Points, in no order, along strands that fork, close into loops and pass close to each other.
(in the rows, 128 means zero)
Points whose rows are less than 118 apart are linked; no others are. Some points are linked to none.
rus: [ 81 138 183 129 134  86  63 106 144 141 153  68 143 104 101 113 140  87
 132 147 176 188  72 110 133 122 163 106 157 105 158  87  74 118 150 155
  88  91  99  86 194  88 137 114 132 137 100 134 206 122 146  99 120 181
 163 183 132]
gop: [138 118 143 115 103 113  78  72 146 107 123  92 121 121  84 108 132 117
 165 177 113 142 122 138 177  96 139 149 104 128 131 110 159  70 123 137
 123 127 168 133 126 109 109  95 132 147 127  85 181 152  92  90 128 149
 157 181  62]
ges: [ 90 121 171 109 156  94 130 175 130 146 135 209 130  83 140 144 126 175
 170  29 184 154 141 113  93 187 142  67 153 102 117 131 141 116 120 121
 134 131  60 104 105 164 124 136 155  82 160 229 139 166 205 151  92 163
 158 124 164]
meduv: [ 86 120 180 107 154 103 116 181 138 152 148 213 143  93 143 162 120 154
 169  14 191 146 122 106  90 198 142  66 159  89 121 123 131 131 139 141
 130 112  55 104  99 162 132 123 154  87 147 208 151 141 200 174  95 153
 181 124 161]
refa: [136 109  51 167 117 144 164 103 157 119 102 160  73 154 168 134 121 168
 158 135 106  82 154 112 158 141  69 213 125 167  86 148 163 157  97 130
 131 148 172 125  97 146 171 160 120 118 173  89  58 105  80 153 121  85
 104  97 106]
gef: [135 140 140 119 115 113  67 104 103 106 160  64 184 156 133 132 100  61
  63 150 171 120 119 113 182  92 142 119 140 115 160 144  69 137 154 149
 106  58  97 142 157  88  99 133  89 140  79 115 140  82 131 158 128 138
 113 138 113]
sugab: [114 121 201 124 120  76  76  82 154 136 141  85 129 115  95 105 146  92
 160 154 185 174  73 126 153 129 137 126 134 106 136  76  92 104 148 132
 101 106 128 116 177  77 138 105 142 128 111 112 213 134 116  77 137 171
 190 200  93]
fofo: [142 135  99 150 143 132 140 148 130 137 127 142 122 118 118 119 125 152
 126 136  97 113 119 135  99 115 138 133 115 120 110 136 129 134 126 108
 138 161 139 125 111 140 119 106 128 120 150 142 108 125 132 127 127 120
 104 131 137]
Vakog: [124 111 176 115 100 108 102  93 164 112 109 123 134  99  77  92 131 133
 170 175 106 159 105 168 155 128 114 139 106 114 116  99 183  68 110 125
 133 148 196 144 136 120 123  87 152 120 163  98 178 172  92  79 136 158
 182 178  68]
gamaz: [157 140  91 104 111 169  80  74 133 112 130  80 118 145 107 134 116 120
 123 174  83 114 149 111 183  54 157 122 124 152 155 142 165  73 124 127
 114 115 157 131 141 127  79 114 105 161 100  70 145 125 102  96 115 135
 103 180  96]
pup: [122 110  70 155 102 138 132  82 151 117 101 140  74 150 155 123 127 146
 176 141 125  98 154  93 186 158  66 226 126 170  77 139 150 153 106 141
 123 122 154 124  93 139 172 179 127 120 170  97  78 111  83 180 119  83
 109  99  89]
tuz: [147 131  93 145 114 129 100  99 131 112 126 111 103 139 123 117 114 132
 150 160 106  99 134 125 176  99 123 175 106 139 103 138 133 117 129 130
 119 122 147 137 105 126 120 123 116 147 140 101 129 106  93 142 123 116
 106 139  92]
gor: [125 126 140 142 133 106  81 128 131 125 141 131 126 135 122 113 116 100
 147 133 159 117 103 123 146 145 128 168 121 113  97 117  92 154 155 134
 106 106 116 124 117 116 132 110 139 126 135 130 144  86 114 170 126 118
 128 142 111]
Mor: [105 123 163 123 162 107 124 173 133 153 127 181 118  87 100 113 145 145
 184  89 146 157 117 136  98 179 119 137 127 108  92 100 136 113 133  93
 126 144 108 101 115 168 112  97 167  81 159 189 157 159 155 131 119 154
 161 140 137]
lofi: [125 117 144 139 147 107  98 148 135 137 129 164 116 125 121 111 129 112
 174 111 157 113 105 126 130 170 112 184 117 116  79 105 114 157 150 117
 110 117 125 119 105 137 137 105 158 113 154 134 135  92 120 172 123 114
 142 135 114]
gezos: [109 151 122 113 132 136 193 139  99 152 118 121 145 109 146 143 148 156
  87 111  99 162 139 121  64 103 184  29 133 135 176 148 131 130 109 145
 162 167 113 128 149 124 126 145 114 159 100 164 113 170 175  88 137 139
  95 100 186]
rutov: [ 90 114 181 114 158 117 109 182 133 161 153 214 139  97 134 156 128 131
 180  15 192 145  95 108  95 207 125  86 165  82 119 101 122 144 155 144
 119  99  71  92 100 163 125 101 154  88 137 183 162 119 174 178  95 148
 210 136 155]
limep: [100 146 140 121 134 115  84 121 126 144 144  55 171  99 104 112 134  93
 105 154 119 174 111 100 116  93 179  81 145 123 169 134  99 116 135 153
 121 112 102 110 174 105 117 130 120 145 100 153 162 125 165 126 116 174
  98 147 156]
sigo: [102 146 113 125 140 154 137 131 119 148 110  97 149  91 115 118 143 142
 104 138  81 166 115 111  87  83 178  56 143 139 167 139 142 109 111 133
 139 156 130 114 163 129 120 134 123 147 119 154 130 163 161  97 120 159
  85 133 181]
sozak: [151 121  79 156 125 132 144 126 132 125 123 143 100 145 144 126 118 147
 140 140 108  85 137 128 143 118 105 177 114 137  95 145 134 154 119 119
 131 146 153 141  98 135 145 135 123 129 159 108  84  91 103 150 127  96
  93 115 118]
Fufe: [135 139  86 139 138 195 161 144 137 120  85 157 119 123 149 116 127 190
  91 122  83 133 121 144  54  95 155  73 149 151 149 146 166 103 115 115
 152 179 166  96 170 141 115 102 133 136 121 136  98 177 121  66 137 138
 112 133 180]
debe: [159 131  81 134  90 161 151  76 115  99 143  93 130 178 166 140 115 126
 113 154 124  83 170 109 204  85  89 158 131 165 143 171 120 140 113 139
 139  92 140 176 109 121 133 184  80 146 109  84  82  85  95 167 134  93
  76 101 123]
neda: [105 126 110 135 154 138 161 170 126 136  98 179 101  96 108 118 137 185
 140 100 105 150 119 155  82 140 119 118 135 118 109 117 165  96 111  84
 144 174 129  95 121 172 105  99 146  80 169 191 115 194 152  95 116 146
 144 129 154]
nuga: [136 136 104 148 121 136 127 136 155 107  98 159  85 120 110 116 115 168
 143 150  70 101 124 157 132 118 112 169 111 128  99 111 185  96 123 104
 128 160 189 120 111 148 118  96 138 122 169 104 130 150  90  99 136 131
 135 140  93]
pife: [ 75 122 174 116 155 115 133 160 126 142 105 152 113  61  82 103 159 137
 170 117 130 201 110 154 108 155 115 117 127 117 113 104 156  81 109 101
 122 145 127  99 146 164 125 112 171  95 163 186 172 205 149  91 116 182
 163 147 148]
rol: [ 82 123 152 108 155  90 150 168 116 143 115 192 124  76 136 141 134 183
 153  48 176 165 147 123  93 161 148  60 144 112 123 143 149 106 100 119
 140 144  65 108 120 154 122 142 143  98 164 237 126 191 205 127  90 168
 134 120 174]
kelek: [132 108 178 121 104  93 109  99 157 116 112 147 127 107  95  95 126 130
 191 164 120 145 107 166 161 149  97 166  96 112  89  94 172  92 117 120
 136 140 193 149 127 127 120  87 152 118 167 106 179 156  89  99 142 146
 183 164  59]
vab: [163 161 136  97 104 160 142 122 102 142 154  45 183 153 141 139 114  97
  56 156  90 124 162 103 126  50 154  52 123 149 195 148 128 138 132 128
 135 113 122 166 168 103  79 165  83 165  63  92 131  99 153 119 143 138
  88 126 150]
temut: [143 108  92 149 139 124 150 143 129 135 123 160 109 141 143 128 126 135
 146 117 131  88 135 126 127 149 100 186 118 134  86 138 128 174 125 114
 133 148 138 140  91 140 157 139 137 113 165 121  72  86 119 168 123  89
 101 107 124]
dut: [149 132  66 157 138 172 166 160 163  95  86 189  89 138 151 121 111 196
 115 123  79  91 126 176  82 125 115 153 132 139 111 128 186 101 125  97
 147 181 189  97 135 152 114  80 139 115 155 121  86 154  90  79 139 126
 133 128 135]
Keku: [ 88 125 190 122 145 102 117 147 141 145 115 132 122  68  79  93 158 118
 178 133 140 201  98 150 113 151 116 122 121 117 112  96 142  88 119 112
 119 139 133 104 157 143 132 102 173 105 155 164 189 189 139  95 127 182
 170 160 136]
varo: [137 117 119 127 102 113  78  55 127 102 124  98 103 150 120 124 121 111
 179 160 139 118 133 125 218 113 119 194 103 141 103 121 126  99 130 144
 119  91 149 137  98 114 114 118 119 155 119  91 158 123  79 126 127 119
 138 145  58]
Lizor: [128 136 137 126 118 110  59  91 110 104 157  72 158 152 125 121 105  71
  96 150 177 122 108 115 187 101 144 139 138 114 139 131  70 133 157 148
 100  66 103 128 151  93 103 120  99 142  90 116 153  84 116 154 123 136
 123 154 101]
Gat: [109 129 136 131 156 115 132 167 133 146 117 168 111  90  95 107 141 153
 163 113 117 149 115 144  94 154 120 141 123 114  96 107 145 109 126  92
 135 159 124 104 112 164 109  97 157  90 166 177 141 165 144 120 123 145
 143 137 133]
farid: [ 87 138 169 130 151 103  85 141 136 153 155 136 159 107 114 137 119  95
 115 109 169 162  84 112  96 158 165  99 141  93 142 122  73 149 152 159
 107  94  84 103 144 119 132 106 134 119 112 167 168 113 164 154 121 144
 138 138 149]
Lise: [121 129 164 121 118  89  57  79 135 117 150  66 132 130  99 109 137  87
 145 163 172 155  94 118 169 105 152 138 133 113 139  94  88 104 151 138
 100  95 118 113 163  83 116 104 122 139  96 106 199 118 111  97 126 159
 164 194  85]
zoves: [149 135  75 117  99 168  99  43 118 105 134  79 116 171 135 148 121 110
 144 161 121 104 157 109 240  72 114 175 119 163 135 160 132  92 120 146
 124  67 135 144 106 134  88 138  87 161  94  83 118 111  83 134 119 112
  95 136  87]
Lov: [144 138  97 140 109 154 110 106 162  91  94 148  87 131 112 123 104 170
 142 161  62  90 137 150 152 106 124 163 112 140 112 120 191  81 117 118
 123 148 195 125 111 137 117 100 129 141 152  81 134 152  78  85 136 133
 133 145  82]
Noduv: [163 162 134 107 111 148 201 165  83 137 169  79 154 164 161 160 134 120
  53 144  93 121 181 132  90  95 146  64 113 142 195 138 100 176 136 127
 142 131 102 160 135 112 113 178  91 177  67 100 131 105 143 103 174 100
 112  74 155]
Gisu: [146 146 120 116 117 132  82 106 116 126 152  52 166 129 110 112 116  94
  98 167 113 134 129 105 148  68 162 103 129 130 158 142 110 115 141 138
 122 109 115 133 160 104  91 123 100 149  91 118 149 102 140 132 115 152
  98 159 125]
zusa: [139 123  92 147 105 132 106  84 145 109 105 126  84 141 126 126 111 146
 173 157  95  96 144 129 194 117 103 199 103 148  90 127 157 106 116 135
 120 119 171 134  89 135 129 126 121 147 153  88 129 123  78 130 129 111
 125 127  73]
Lazap: [158 146 103 125 114 150  97 103 117 122 147  68 149 139 120 119 113 107
 100 166  99 115 139 108 155  63 149 111 123 138 147 154 121 118 132 130
 125 119 131 144 143 114  92 129  97 152 100 103 134 101 125 132 117 134
  88 155 120]
Fira: [144 120 121 123  98 128  83  57 143 102 114 107 108 137 100 128 120 128
 172 172  99 119 138 135 200  99 130 175  97 135 120 122 167  71 114 140
 124 115 176 136 102 121 109 104 125 154 127  75 163 146  79  96 128 133
 148 162  53]
fisav: [ 75 120 137 121 158 135 150 163 117 130  83 167  97  68  93 112 146 168
 148 103 111 187 118 160  97 141 115 111 138 120 120 111 176  79 102  93
 130 159 127  94 136 174 117 116 155  88 170 197 139 221 154  81 105 172
 154 135 161]
sapa: [129 116  96 148  97 132 114  75 156 109  86 141  76 145 129 132 109 158
 189 154  88  96 153 129 200 137  85 216 101 153  81 120 172 104 104 140
 125 118 190 130  81 143 140 132 130 141 164  79 120 136  70 123 132 110
 142 111  62]
suven: [117  81 131 115 150 141 131 161 132 141 113 199 124 148 159 133 149  97
 145  45 192  76 125 104 115 230  73 177 154 126  91 127 147 196 138 133
 110 123 106 122  83 151 200 156 161  90 157 109  60  76 129 226  88  84
 153 108 119]
nor: [141 161 133 118 124 136 160 142 104 147 151  86 170 128 139 141 127 116
  69 142  91 140 144 116  87  99 171  59 120 128 176 149 105 150 130 137
 146 139 110 150 140 108 116 157 103 154  83 136 131 120 168 117 142 131
  88 102 156]
davet: [ 84 124 177 124 158 113  95 162 134 162 157 188 144 109 121 148 126 107
 154  58 188 151  75 113  94 188 139 100 153  82 125 101  94 159 159 151
 108  89  80  96 118 142 130  92 148 104 130 166 169 111 162 172 111 139
 182 139 150]
vukev: [116 107  90 148  96 129 120  75 158 119  87 142  68 145 143 123 125 146
 199 145 117 106 155 103 200 164  61 237 111 168  63 123 159 134 107 139
 122 115 166 122  85 142 162 159 135 126 173  92 100 126  76 164 126  92
 140 100  66]
povod: [147 133 102 125 100 158  90  68 151  95 105 121  96 145 109 138 105 152
 152 170  72  94 151 134 189  93 136 164 107 147 128 130 185  66 115 137
 121 120 190 132 105 131 104 107 123 158 126  62 146 149  77  82 128 133
 131 157  65]
menor: [ 81 136 119 128 149 155 128 138 118 140  89 107 130  71  99 113 155 146
 121 134  88 181 106 121  96  91 166  69 147 137 159 128 156  90 105 128
 128 154 131  98 162 136 130 128 136 141 139 166 135 189 155  84 111 172
 100 136 185]
bezo: [ 73 127 215 123 155  94 117 147 147 163 134 157 120  78  97 118 161 108
 187  97 189 205  77 133 112 181 124 103 142 106 121  89 115 110 142 131
  96 109 107  90 168 139 135 101 174 104 133 173 209 163 151 107 121 187
 191 166 149]
boma: [155 153 134 102 122 128 203 182  82 139 173 101 145 147 159 176 138 125
  57 124 106 129 184 147  80 135 154  72 117 129 184 132  85 179 138 140
 144 133  73 149 123 117 132 179 100 171  77 129 129 114 156 104 179  84
 123  56 154]
Zami: [109 141 148 134 148 111  99 144 134 148 143 119 149 102 102 114 133 114
 132 134 136 153 103 119  99 135 160 115 128 108 126 126  95 131 140 139
 119 128  99 114 135 124 122 107 138 122 125 168 154 124 155 142 119 146
 114 139 143]
metat: [174 147 120 126 104 147 157 127  98 120 160  79 160 167 153 142 111 106
  69 154 106  96 161 123 141  79 127 102 113 137 162 164 103 157 132 124
 133 115 123 180 130 105 119 167  88 156  88  97 107  84 126 141 146 108
  88  98 136]
dak: [105 128 166 125 125 105  83 118 149 131 126  77 128  88  73  89 153 108
 158 166 122 181 100 133 131 106 141 119 127 125 137  98 132  78 128 132
 115 138 139 108 163 112 130 104 151 133 136 126 190 163 124  93 125 175
 154 176 117]
bonub: [149 134 153 122 117 116 116 149  97 115 159  92 183 162 153 157 102  58
  40 142 146 109 141 130 144 131 127 107 124 115 173 148  68 161 159 146
 118  74  94 166 133  95 136 169 101 142  85 119 126  85 140 172 159 103
 106  77 136]
mek: [126 145 136 138 138 115 104 140 122 142 149 107 159 117 111 120 118 107
 106 140 124 136 113 116 104 123 162 109 123 110 133 140  89 143 140 139
 128 126 104 130 133 117 120 122 125 130 115 153 140 108 152 147 124 137
 100 129 140]
zazo: [159 167 142 103 108 153 179 150  94 144 162  66 169 154 156 150 125 112
  53 151  86 128 169 115  97  74 154  51 115 143 198 143 112 160 134 126
 140 130 114 162 150 106  98 176  88 172  63 102 134 110 154 106 161 120
  99  96 156]
nugu: [169 117  99 139 133 124 228 164 106 133 146 151 116 167 167 166 136 163
 102 105 116  99 164 151  68 130 133 110 118 128 127 140 113 174 113 118
 170 182 125 150 110 138 153 133 124 132 119 114  61 118 138 118 149  73
 131  74 164]
kez: [133 107 146 129 103  96  81  59 136 110 114 119 104 141 127 116 122 110
 196 152 161 126 119 128 207 140 104 200 101 130  86 100 123 114 135 137
 116  94 155 140 104 107 128 114 136 147 131  98 167 121  73 129 137 119
 163 149  54]
mazar: [122  79 135 113 148 139 136 155 125 134 122 188 133 157 165 145 141  81
 116  57 189  73 126 111 111 227  86 161 154 122 110 128 127 195 141 146
 117 118  98 135  87 141 212 170 156  97 150 102  60  84 134 229 103  72
 137  93 127]
sori: [106 141 114 137 138 156 124 149 143 125  93 132 105  91  88 104 138 161
 122 144  71 150 106 147  96 107 136 108 134 132 133 115 172  83 115 103
 125 165 160 102 146 149 120 100 141 119 153 142 139 187 121  82 123 156
 128 148 145]
gep: [123 129  90 135 140 191 179 149 124 117  70 172 118 118 156 120 133 200
  90 100 100 151 122 153  49 107 151  65 153 151 149 148 173  96 104 126
 162 181 150  91 173 149 116 103 133 133 119 161  85 201 134  60 130 142
 125 122 198]
fidip: [ 97 134 119 122 126 179 134 155 155  89  63 157  95  98  95  99 129 176
 108 130  59 152 108 174  87 123 122 115 147 140 139 110 204  71 116  93
 123 162 182  99 155 151 129  96 152 108 155 137 127 215 107  49 127 167
 148 146 143]
zumi: [125 126 137 129 118 104  59  76 119 101 145  86 124 152 125 117 117  86
 138 151 182 125 107 119 201 113 136 169 128 121 118 112  83 125 155 142
  98  73 115 125 136  92 113 115 112 145 101 107 167  94  93 139 126 127
 141 164  81]
Lurun: [128 105 176 108 101 101  88  76 160 118 120  91 139 100  72  92 144 114
 169 182 125 173 106 153 165 109 127 125 117 121 138  97 162  60 114 135
 130 139 182 137 150 100 127  92 148 132 143  92 187 169  99  69 133 167
 182 192  72]
kisa: [146 118  93 143 104 138 149  97 116 107 137 110 126 169 165 130 119 113
 115 145 138  84 157 112 181 126  92 175 132 151 123 161 108 161 121 141
 132 111 133 170 105 114 165 183 104 132 130 100  76  80 106 188 132  82
  75  91 125]
kipo: [156 150 146 106 108 125  96 122 100 116 161  50 201 155 137 141 104  61
  43 153 139 117 144 112 160  81 141  95 127 126 180 154  85 139 153 146
 119  67  96 162 159  88  91 154  81 153  65 111 131  86 143 152 140 140
 101 115 127]
vidu: [101 141 125 134 146 133 122 148 134 143 111 124 123  84  89 105 148 146
 134 140  96 161 106 132  95 113 148 106 131 126 126 122 143  97 117 115
 129 160 129 104 141 143 118 108 141 119 149 166 144 174 145 103 117 159
 115 144 151]
rav: [141  90 123 121 146 123 163 155 122 136 134 169 129 159 159 148 135 103
 116  82 163  79 148 126 107 194  99 168 135 127 108 136 112 196 131 130
 131 136 101 153  89 132 196 171 145 103 148 114  54  82 142 193 123  68
 110  83 137]
talid: [141 152 119 125 127 139 212 149 100 147 136 130 135 135 157 154 141 167
  85 113  96 139 152 135  56 111 171  44 126 132 162 146 119 146 114 133
 173 180 118 133 136 131 126 135 113 153  93 142 102 155 162  91 149 112
 115  89 175]
naku: [ 99 121 224 126 137  84 112 126 158 155 134 141 125  93  95 101 153 102
 187 123 184 190  67 140 121 174 108 116 130 107 111  75 113 112 145 118
 103 118 134 111 175 119 136  96 171 106 135 141 213 155 130  92 139 178
 199 177 123]
mudi: [120  89 127 121 154 133 122 167 134 143 109 201 109 133 148 119 150 109
 178  58 183  90 124 105 125 218  72 200 140 132  70 116 151 188 142 115
 108 125 121 113  87 156 178 138 171  92 164 118  80  77 123 205  94  93
 157 116 110]
batal: [ 91 122 122 122 153 118 170 161 108 142  98 180 114  80 128 135 140 193
 136  77 142 166 136 137  83 138 143  70 144 119 125 140 157 101  93 111
 151 168  92 102 127 157 112 128 135 101 161 222 104 207 184 101  97 158
 131 116 178]
sisuv: [113 123 159 122 163 109 117 176 134 156 137 191 132  99 114 131 136 141
 173  68 162 135 116 123  91 187 129 130 138 101  94 106 117 138 140 110
 131 130  89 106  99 163 120  99 163  84 152 188 136 126 167 159 112 137
 159 131 146]
Didu: [134 106 176 126 110  83  95  89 148 121 113 148 113 123 117 104 125 113
 205 149 157 132 106 145 174 158  94 187  97 120  74  87 142 120 136 122
 122 116 172 145 119 111 129  98 152 130 154 105 179 126  84 124 142 130
 182 157  56]
Miz: [128 153 116 126 133 152 152 131 114 149 125  96 155 113 128 126 133 141
  89 141  80 147 126 112  80  87 178  51 134 136 169 145 126 126 118 131
 147 158 130 129 154 122 115 139 113 149 104 142 124 145 162 103 130 144
  84 126 170]
beti: [103 139 155 130 131 101  61 111 132 131 158  64 159 116 103 111 125  85
 111 155 156 165  96 107 130 108 166 109 148 110 152 115  76 125 150 153
 104  94  98 102 175  96 117 114 119 139  95 138 180 109 146 128 119 167
 131 166 132]
Pom: [165  92  87 140 145 111 228 165 120 133 137 167 106 168 168 164 139 158
 122  87 135  86 167 145  77 154 108 145 124 132 107 137 129 188 102 113
 166 184 126 152 100 142 168 139 134 108 144 111  37 109 138 138 133  68
 132  75 153]
mani: [154 113  62 161 148 144 190 165 143 120 100 192  93 144 159 137 119 193
 129 108 101  92 132 163  85 130 107 160 122 130  94 133 167 132 111  94
 154 188 170 105 110 161 121  92 137 100 167 127  63 132 111 106 133 104
 137 113 142]
lumun: [144 144  89 148 137 162 156 144 131 134 113 138 122 122 132 123 126 171
 101 137  81 117 121 136  77  93 150  93 131 133 132 144 143 123 119 111
 147 174 157 116 136 139 116 106 121 133 132 133 106 145 130  97 131 128
 101 132 157]
dem: [122 123 157 124 115  92  59  60 123 107 146  82 122 150 119 124 126  84
 146 151 193 136  94 122 199 117 139 163 128 112 124  93  84 116 153 135
  94  74 120 123 143  82 114 111 114 142  94  98 188 104  89 109 130 138
 165 185  69]
Tuzif: [145 137 129 109  90 133 125 104  96  89 149  72 178 185 164 151 118  65
  53 149 181  88 165 120 223 107  89 140 144 148 175 159  91 130 146 150
 123  45 103 186 133  88 125 193  79 143  87  93  94  87 103 193 163 102
  91  77 125]
Delu: [130 115  69 147  89 152 191  76 137 102 131 123 109 178 185 138 138 142
 124 149 136  88 178  87 165 152  62 191 150 176 123 161 137 173  96 149
 146 132 142 162 110 118 191 221  98 109 137  90  53 103  88 194 132  63
  82  83 123]
pumi: [ 85 143 152 130 148 108  94 136 135 151 134  96 152  83  96 108 144 111
 130 139 136 183 101 112 103 122 170  95 139 115 146 126 102 116 132 153
 117 123  98  99 158 120 129 117 138 133 121 173 167 142 162 125 116 173
 113 147 155]
kulo: [130 121 142 126 155 111 134 170 131 154 142 177 144 118 124 146 124 135
 141  75 150 116 126 124  83 177 140 125 131 101 102 125 104 158 136 121
 141 137  87 127  91 144 133 117 150  95 145 173 101 110 174 162 119 112
 130 109 150]
rogiz: [137 108 149 114 154 112 137 172 127 149 146 178 149 132 140 169 119 116
 120  60 158 103 133 125  80 193 136 119 131  97 112 126  96 172 139 134
 143 123  76 138  89 141 159 135 148 102 136 154  91 100 179 176 122  92
 138  89 150]
mapip: [163 139 134 102 127 124 190 193  81 130 178 107 142 154 161 184 137 110
  47 124 118 114 188 154  94 156 135  95 121 124 181 128  77 186 143 146
 130 112  58 153 119 120 149 196 103 164  90 121 123 101 145 119 188  66
 124  44 152]
redi: [137 129 125 143 126 110  85 118 130 120 139 113 122 128 112 107 115 111
 147 151 134 117 115 124 152 120 132 165 112 122 101 128 104 134 146 130
 113 119 128 132 117 118 122 113 130 136 136 125 145  97 110 156 125 121
 115 145 103]
mazi: [123 140  93 131 125 193 132 149 167  88  68 164  94 118 116  99 116 184
  98 135  63 121 118 166  80 114 133 119 149 147 140 118 197  75 127  96
 129 168 189  97 160 140 119  90 147 122 144 122 117 194  94  51 134 154
 134 146 139]
sidiv: [151 109  59 165 122 140 185 115 136 119 120 151  95 164 174 140 124 159
 133 136 112  76 152 123 135 121  88 182 125 156 106 159 144 171 103 126
 140 156 165 147 103 138 171 158 115 125 154  90  55  92  92 151 129  82
  92  94 129]
tabem: [161  97  64 158 150 129 212 161 135 130 114 184  97 155 171 150 129 180
 132  98 123  84 145 151  87 140  99 166 122 136  93 141 154 163 102 103
 158 191 158 126 103 153 146 113 136 100 165 113  38 112 119 128 126  83
 132  98 147]
miv: [129 152 133 109 120 136 104 120 115 143 149  44 185 117 119 120 124  93
  82 159  97 152 131  95 119  70 176  65 138 132 183 142 110 120 133 147
 131 114 111 135 174 104  98 146 101 151  82 130 146 112 165 126 122 162
  87 140 156]
zufan: [164 159 143 100 104 139 124 130  97 131 162  45 195 153 140 140 112  75
  46 157 113 120 159 110 142  69 142  77 118 135 189 153 101 142 144 138
 127  90 103 171 158  89  86 166  79 161  65 104 130  91 150 136 144 139
  93 109 138]
Doza: [159 130 120 133 129 123 169 149 106 136 153 123 145 153 147 148 119 117
  87 129 116 100 147 135 102 129 136 121 114 120 136 150  90 175 132 127
 142 140 112 165 105 117 149 155 117 135 115 123  92  92 144 147 145  91
  93  85 145]
Vabet: [166 132 120 131 117 132 177 145  97 122 160 105 148 170 158 148 118 108
  73 142 117  92 163 136 123 119 120 123 114 130 152 152  92 178 134 126
 138 125 113 180 111 111 152 174 104 147 104 106  94  83 132 150 153  84
  92  77 143]
gafoz: [136  91 105 133 143 122 160 143 132 137 125 174 114 150 156 134 138 119
 138  92 158  82 144 117 119 186  89 187 131 135  93 139 130 192 122 120
 130 146 121 145  88 136 185 161 145 100 163 115  50  81 130 192 114  77
 107  94 126]
Fom: [178 155 120 100  92 166 145 101  97 117 157  63 170 179 152 149 114  96
  64 156 125  94 175 113 184  49 117  99 118 156 178 167 122 137 128 125
 129  85 121 191 139 105  87 172  67 165  73  74 105  82 114 143 144 116
  85 113 130]
Zimub: [122 103 132 131 148 115 114 155 135 138 115 184 103 130 137 114 139 114
 184  91 165 100 119 117 138 191  85 207 125 129  67 110 137 173 144 112
 109 121 131 119  92 146 160 126 164 107 167 122 104  80 114 188 114  98
 144 123 106]
Lisas: [159 137 152 112 121 122 149 175  87 129 168  98 173 160 157 171 118  75
  37 138 129 109 161 141 119 145 129 101 117 118 180 139  72 171 154 146
 121  89  76 165 125 105 145 190 105 150  87 120 126  93 146 149 175  84
 110  55 143]
Legef: [172 147  88 116 112 175 107  88 124 120 140  82 135 154 129 134 106 124
 100 167  89  99 152 109 170  45 150 105 124 153 154 158 146 104 122 123
 122 115 149 149 142 126  82 132  91 163  94  79 124 102 110 117 120 128
  84 163 118]
pof: [145 145  80 143 126 187 133 140 165  93  85 162  93 129 131 111 109 186
 105 142  64  98 127 162  93 104 134 128 138 146 128 127 189  88 128 101
 132 168 193 102 148 137 114  91 137 133 143 105 112 166  88  69 140 140
 123 144 129]
Rom: [129 122 134 139 142 105 111 150 140 135 120 161 104 115 110 107 131 131
 178 128 125 115 115 137 129 152 108 185 107 121  75 105 138 136 142 103
 120 139 140 122 105 147 126 100 156 111 167 135 136 114 113 148 130 120
 137 137 102]
nuli: [ 74 129 177 130 155 106  87 144 133 159 164 166 152 110 122 155 114  89
 118  80 185 163  64 112  96 174 154  86 154  77 145 110  78 163 159 167
 103  79  78  95 137 124 134 100 131 117 118 158 178 110 160 167 118 138
 169 140 149]
zizes: [ 85 132 203 134 135  83  77 108 153 149 144  91 129 101  94 110 149  93
 154 141 183 194  66 119 130 138 145 111 147 106 142  77  83 112 150 143
  90 101 111  95 189  90 145 107 148 131 113 130 214 136 137  89 129 181
 181 186 127]
Relat: [159 138  71 122  96 175 123  56 118 104 137  85 123 172 150 147 112 123
 128 158 117  88 167 105 226  69 105 160 127 169 141 171 130 109 114 139
 130  80 140 161 110 131 101 159  79 158 100  82  97  96  88 147 125 106
  82 126 108]
dedut: [162 141 103 138 127 140 211 152 107 138 139 138 130 151 159 151 131 165
  85 122  96 115 148 143  62 107 152  77 120 132 144 149 115 157 115 121
 170 180 137 140 125 133 132 125 115 145 104 121  87 131 143 103 147  98
 117  94 166]
Dugu: [119 125  95 134 140 158 197 153 113 124  80 179 116 117 158 134 136 208
  99  85 115 155 130 152  55 116 149  56 148 138 141 152 170 100  95 127
 172 187 129  95 156 153 114 109 126 123 126 179  83 207 154  70 121 138
 135 109 199]
Biz: [129 131 119 143 132 120 122 147 146 120 109 155  95 111 100 108 128 154
 158 146  86 117 115 152 125 127 111 168 105 123  90 106 166 107 125  99
 128 158 165 118 108 150 117  93 144 114 170 126 138 145 105 116 132 131
 135 142 101]
dud: [ 86 126 200 119 162 102 120 166 137 159 133 180 119  81  99 113 155 124
 196  81 178 183  98 131 106 192 118 117 140 105 106  92 125 111 141 114
 107 120 103  93 141 161 124  95 175  88 143 187 193 161 155 123 118 173
 188 156 144]
voz: [153 129 106 145 139 125 166 150 119 142 141 141 135 139 138 138 123 141
 110 124 111 100 134 135  93 124 139 123 116 119 116 146 105 164 125 115
 148 158 124 148 102 131 136 131 125 124 133 136  88 107 144 138 132 100
  98 102 145]
Tused: [127 115  90 137  90 145 160  79 126  97 135 115 128 175 178 134 132 111
 110 146 158  88 170  94 185 161  69 189 154 166 129 159 119 165 118 154
 139 108 129 166 111 108 185 221 105 114 132  97  65  94 100 216 135  67
  79  82 123]
fimun: [105 122 103 131 144 137 188 159 108 130  83 184 106 101 145 136 137 209
 115  75 127 162 131 148  72 127 141  62 147 126 132 146 170  98  92 116
 162 181 109  96 139 156 112 118 127 106 149 205  88 214 173  82 105 148
 138 111 188]
dotu: [138 125  98 119 101 140  83  38 120 100 129  82 110 162 121 139 127 103
 169 164 133 117 144 118 237  91 121 191 108 153 123 140 129  88 126 148
 121  72 142 136  97 124  97 124 104 160  98  87 144 124  78 123 121 117
 124 143  63]
Bivo: [142 134 141 130 130 115 107 138 112 128 157 107 169 145 137 136 103  83
  80 138 138 115 123 124 125 131 144 119 121 109 140 149  75 164 150 143
 123  99 100 150 124 107 134 142 117 132 103 135 124  86 145 169 135 115
  99 106 134]
nir: [100 116 214 122 132  86 107 122 158 146 123 120 132  80  83  90 156 103
 184 143 162 200  81 149 126 154 113 118 126 113 115  85 124  94 131 120
 116 132 147 115 175 117 136  99 173 113 144 142 203 172 128  84 137 185
 188 175 119]

A tip is a point with one link. Name the tips that can be reached along the links from each point below, in the order of the rows.
sozak -> Delu
Lise -> gamaz, Fom
Keku -> rogiz

How many points has the smallest loop of links through each point below? Write none if it is on no loop.
dedut -> 16
nir -> 10
gop -> 8
Zimub -> 18

A fork is a point with three links, a tip a point with one. Leave the first point through the second and follow the links. Name the first fork or tip that comes.
zumi; dem -> limep
Gat; neda -> Mor
zoves; Relat -> Delu
mazi; pof -> Miz
lofi; Rom -> Fira

Name the points in between on the shortest way along the links from the first point to the second, in order.
gep; Doza -> Fufe > lumun > fofo > voz
gop; zoves -> Fira > varo > dotu
Relat; Didu -> zoves > dotu > varo > kez
mudi; sapa -> Zimub > lofi > gor > redi > tuz > zusa
mek; rus -> Zami > pumi > limep > beti
